Points on a hilly landscape, in no order, each with its height.
A ball rolls from a point to the lowest of its 2 nearest points, and stops where none of them is lower. Distance is the straight distance between rows; heights are no part of it.
Q541: [ -6  18  -1   8  -5   2  -3   8  16 -10 -26   9   5   9   6   3   7   5
   5 -20]  h=3.43
Q226: [ -2 -13 -10  14   2   3 -22  -3   5   4  -7  11  -5   7   5  13   5  -6
   2 -11]  h=4.27
Q102: [ 13 -14  -3  -4  13  -3   2  -7   1  15  14  -1 -10  -7  -4   5   2   2
  12  10]  h=4.13
Q341: [ 28   0   3 -10  23  -9  19  -3  -4  -4  -1 -10  11   4   5   5  15  17
   4 -20]  h=1.98
Q64: [ -7   6   6 -11  -5  -6   4 -13  -1  -6  -3   6 -25 -24  -5  -6   3  -3
  -4  19]  h=0.90
Q456: [-48  16  14   6  -9  -2   1   8 -10   0  12  11  -2   1  -8  -1 -15 -12
  -4  21]  h=7.04
Q313: [ -4  -2  -4 -13  -2 -14   0   2 -15   5  -1  10   1  -5   6  -8  -2  -8
 -11  16]  h=2.81
Q268: [-13   7   3   2   0  -6   3  10  10  -3   3  10  11   9   9  -5 -17  -7
 -12   6]  h=7.23
Q618: [ 14 -13  10 -11   2   7  -2  -1 -10  -7   7 -10   5 -19   1 -13  -3  -1
   2  -9]  h=1.60
Q804: [ 21   3 -16   4  21   0  11  -1   6   9   2  -1  -3  17   3   6  11  14
  16 -18]  h=2.33
Q793: [ -5   0   2  -1 -14 -17  -3   2   7 -15  -9   0   5   2   5   4  -1 -15
  -3   1]  h=6.14
Q404: [  7 -20  -6   5   4   1  -8  -3 -18  23  16 -13 -18  -8 -13  -3   2   1
  12   8]  h=4.39
Q756: [  3  12  -1  14   9   0   6  19  16   2 -20   0  16   4  10  12 -11  -2
  -8  -7]  h=2.91
Q424: [-11   5  -4   6  -2  -1 -13   6  -1 -10  -3  16 -11  -7   8  -3  -9 -12
 -12  -3]  h=2.99
Q844: [ 19   6  -1  -5  11  12  16   2  18  -8   0  11  15   2  10   2   3   9
   2 -11]  h=3.98
Q41: [-18  -3  11  -4 -17  -1 -19  11 -19   8  -3   5 -16 -18   5  -5  -1 -11
   1  14]  h=1.70
Q501: [  6  -1   5 -27  -3  11   7  -3 -13  -2   5  -5  -2 -22   2 -15  -5   2
  -3   7]  h=2.02
Q298: [  0  -3  -9   0   7  -4   8  -5   9   2   0   1  -6  -9  -4  -2 -17 -14
 -12  15]  h=4.19
Q617: [-31   4   7  -2 -18  -9  -9  10 -22   5  -4  -3 -11  -5  -1  -1  -6 -15
 -10  21]  h=1.99
Q83: [ 11   3  -8 -12   4  -2  22  -2   9 -15  -5  14  12  -7  10   0  -1  -5
  -9  -4]  h=3.44
Q441: [  9   4 -11   6  21   4   2  -4  17  10  -5   8  -1  11   3   9  -1  15
   5 -11]  h=1.49
Q81: [ -2  -5  10  -4 -11  11  -6   4   2 -17   0  -4   9 -14   6  -6 -11  -9
  -3 -12]  h=2.12
Q589: [  6   6  -5  -2   1   6 -13   0   4  -8  -1  13 -19  -4  14   0   0  -3
   1  -4]  h=2.68
Q582: [-19 -17  11   0 -17  -9  -8   5   7   2   2   3  -1  -4  -2  -3 -10  -4
   9   2]  h=6.81
Q658: [ 24   9  -2   3  11  24   5  -3   8  -3  -8   7  25  13   3  -1  19  14
   1 -13]  h=4.35
Q815: [ 17 -12   6 -19  16  -1  20  -6  -5  17  19   1  -7  -8   3  -6   8   5
  17  13]  h=3.85
Q611: [  0  21  -6  -2   1  -8  11  -4  12 -24 -13  12 -13  -4   2  13   0  -3
  -9  -1]  h=2.13
Q101: [ -4 -10 -14   8   0  -4  -7   4   5   2  -1   5  10  16   5  -7 -10  -6
 -13   0]  h=7.40
Q918: [-30  10  12  -3  -6  -4   5   7   7   1  11  14   7  -2   2  -3 -21 -10
  -6  15]  h=7.12
Q318: [-25 -12  -6   6  -5   0 -13  -3  -3   0  -8  -2 -16   1  -4  11 -12 -18
 -15  -3]  h=5.05
Q510: [ -9 -22  -3  -2   2  -4 -11  -4  -7  26   3 -10  -7  -5  -5  -2  -7  -3
  -1  15]  h=4.63
Q874: [19 -6  4 -2 -2 -9 -6  1  4 -8  2 -6  3  4  5  5  1  8  5  2]  h=5.69
Q827: [-48  16  19  -1 -20  -2   7   9 -12  11   2   1  -2 -10  -6 -11  -4  -9
   2  23]  h=6.99
Q447: [ 10  19 -10   4   3  -1  11  -4  23 -13 -25   8  -8  11   1  13  11   8
  -5  -3]  h=1.35
Q433: [ 28  -7  -8 -12   9  -5  14   2 -10  -9   6  -1   9 -11   4  -2   6   9
  -1 -10]  h=1.80
Q592: [ 12  15 -13  15  12  15  -2  -3  19   0 -21  11  -6   7  -2   7  13  15
   1 -14]  h=0.29
Q784: [  8 -21  -5  15  -8  11 -16   6  -5  -2   4  -6   7   5  -5  11   2  -2
  12 -25]  h=4.96
Q975: [-19  12  -9  -6  13  -5  17  -4  -2  -5   0   2  -5  -9  -3  -5 -20 -19
 -14   8]  h=3.86
Q506: [ -1   1   2  14   4   0 -14  -1   9  -1 -18  10   8   4   6   6  15  -3
   3 -14]  h=3.83
Q339: [-16   1 -12   9   7  -1 -11  -4  11   5 -11   7 -10   0   0  22 -11 -13
  -5  -6]  h=4.75
Q701: [ 31   5  11   4  25  -8  19   1  -8   1  31 -11   1  10  -7  16  13  21
   3 -11]  h=0.81
Q773: [ 15   4  -2  -8  20   5   1  -4   8   0   1  13 -17   2  10   6   1  14
  -1  -1]  h=2.29
Q747: [-36   5  -5  -1   3  -3   7  -2 -14  -7   3  -3  -3 -10 -10  -2 -16 -28
 -15   5]  h=3.60
Q769: [ -8 -13  11 -14  -9   8 -12  -7   0   2   6 -11 -12   0  -1 -15  -8  13
   2   4]  h=5.42
Q518: [ -1  -5   4   6  -6  14  -7  -5  14 -17  -8  -1  21   2   8  -1   5 -17
   0 -17]  h=2.80
Q621: [ 16 -11   5   7   3  -9 -15  -9  -7   1  20  -3  -1  11   1   4  20   1
  23 -13]  h=4.95
Q801: [ 13   4   4  -5   1 -20   1   6   1 -16 -12  -2  -2  -2  10   1  -1   0
 -10   5]  h=5.91
Q699: [ 18   7   3  17  15   3   2   6   3   9  -8 -11  21  13  -4   8  24  12
  17 -23]  h=2.56
Q141: [ -4 -21   9   1  -3   4 -19   1  -8   5  13 -12   3   5  -6   5  -2  12
  10 -16]  h=5.18
Q427: [  1   1   2  11   5  13  -9   5  15  -8  -7   4  -1   3   8  -9  -7  10
  -3 -20]  h=5.68
Q627: [ 18  -3   5   3  11  -3   3  -4 -13   3  32 -16 -19  10  -7  -8   7  14
  18 -11]  h=3.00
Q349: [ 33   7   1  15  11  15  -4   1  -1  -5   7   2  12  23   4  -2  24  10
   6 -14]  h=4.57
Q51: [-26  -4   0   5  -7  -1  -4   1  -8  -5   3  14  -3 -13  -3 -13 -11 -21
 -17   3]  h=3.31
Q648: [  9 -11   5  17   1  -2 -13   5   9   2 -12 -16  20  21   2  11   2   5
   2  -9]  h=5.67
Q954: [-15 -22   4   2  -6   8 -16  -1 -15  14  -3  -7 -18  -5  -1   3  -8 -14
 -12   9]  h=4.84
Q724: [ -5 -26  16  -3  -9  10 -17  -4 -12   9  14 -22 -12   2  -7  -3   0   9
  11   2]  h=5.31
Q964: [-11  -1   3  -6 -22 -25   2   7   6  -8   0  -1   7  -8  -5  10 -13  -7
   0  16]  h=6.40
Q38: [ -4 -13   7  -4 -14 -14  -5   1   7   4   5 -10   2   0  -6   5  -8   4
   6  22]  h=6.63
Q951: [  7  -6  -2  -9  13   1   5 -12   7  10   3   1 -11 -15  -4   0  -9   6
  -8  14]  h=4.45
Q317: [ 13  -5 -12  16   2  -1  -2   7  -2   8 -16 -13  16  16   0   2  15  -1
  18 -28]  h=2.01
Q715: [  3  -3 -22  23  -6   3  -4  11  11  -1 -16   4   9  15  -1   3  -2  -9
  -3 -11]  h=7.60
Q828: [-36   6   0   6 -35  23  10 -12  -3  26  -7  -5   4  -5  -8 -13  12   3
   0  26]  h=1.94
Q665: [ 23  -3  -4  15  -2  17 -15   2  -1  -9   8   0  12   9   1   2  11   6
   9 -19]  h=4.73
Q565: [ 33   3  -1  13   9  -5  -4  -3 -10  -5  26  -1   7  18  -2   6  26   8
  13 -12]  h=4.74
Q437: [  3 -14   5   1   2  -2 -17  -3   8   4   1 -16  10  11  -3  15  -5  12
   6  -5]  h=5.41
Q388: [ 21 -14   2 -10   6  -7   4  -6 -14  -3  19  -9  11  -7  -2  -9  10   4
  12 -10]  h=0.91
Q550: [-17  10   8  -4  -6 -17   0   5 -15   0   1   2  -5   1   5  -9  -5 -18
 -16  29]  h=2.32
Q819: [ 22  -1  -9   8  11   5   0   0   0   3  20  -4 -14  12  -1   0   2  16
  20 -15]  h=2.79
Q916: [-12   5   0 -19 -14  -1   8  -5 -11  11   2   7  -4 -12   0 -19   3  -4
  -4  27]  h=3.23
Q283: [-35  12  -3  -7 -10  -1  10 -16  -3  -2   6   0 -10  -2 -20  -8  -7 -16
  -6  26]  h=0.99
Q192: [ -7  22 -10  -2  -2  -2  -3  -5  -3 -23 -13  -1  -2  -2  -4  14 -10 -11
 -16  -4]  h=2.73
Q105: [ 20  -1 -13   6  13  -5   6  10  -1   7 -12 -11  16  17   7  -4   1   2
   1 -17]  h=1.11
Q602: [  4  -5   6 -21  -7  -2  13  -6  -1  15  11   3   0 -11   2  -7   3   3
   8  25]  h=3.54
Q146: [-17  -6  11  -2 -20   0 -12  -8 -10   3  -5   1 -19 -23  -9  -9   5  -4
  -3  19]  h=1.38
Q965: [ 10  -6  -3 -14  10  -8  17   0   2   3   5  11   6  -2  10 -11  -2  -5
  -4   7]  h=3.42
Q133: [ 13   8 -15   2   2  -4  10   9   7  -4 -16  -4  16   7   7   4 -11   2
 -12  -7]  h=2.20
Q596: [  2  -2   1  -6  -1  15  -5   2   9  -5   8  -1  -5   2   5 -13 -19  14
  -1  -7]  h=5.55
Q953: [ 32  11  12   3  22   2  21   0  -1  -7  13 -15   8  11  -5  16  26  23
   8 -20]  h=1.31
Q723: [ 11  19  -2   8  -2   4  -6  10   6   2 -30   0  12  10  -2  11  21  17
   5 -15]  h=3.09
Q768: [-36  -2  16  -2 -16  -8  -6   5   0  15   0   5  -4  -8  -4 -12  -9   2
   2  15]  h=6.93
Q94: [ 20  19  -3  10   2  17  -5  12  -1  10 -14  -1  15  15  -8  15  21  21
  20 -17]  h=2.87
Q181: [-35   6  -4  -8 -24  13   8 -17 -10  13  -1  -2  -5  -5 -17 -16   1  -6
 -10  25]  h=1.53
Q624: [  2  15  -5 -21  -2   0  14   0  -2 -15   3   8   3 -10   5   3 -12  -6
 -10   5]  h=2.83
Q980: [ -6  12   3 -19  -9   4  17   2  -8  -7   2  -5  -9 -16  -2  -9 -17   0
 -13  19]  h=2.38
Q928: [-19   5   2  -7  -9 -16  12 -15   2 -14   0   6 -12 -13 -13  -6  -2 -14
  -6  22]  h=0.19

Call two points neighbours if one is among the 2 nearest of the other. Go from one point of each pair to the other, from neighbour to neighbour, staying as low as possible. Name the highest point that can't be avoided.
Q388 / Q701 => Q341
Q701 / Q105 => Q506
Q928 / Q701 => Q83

For each start below, name the point where the ball stops.
Q954 => Q928
Q658 => Q388
Q965 => Q928
Q268 => Q141
Q951 => Q928
Q318 => Q105
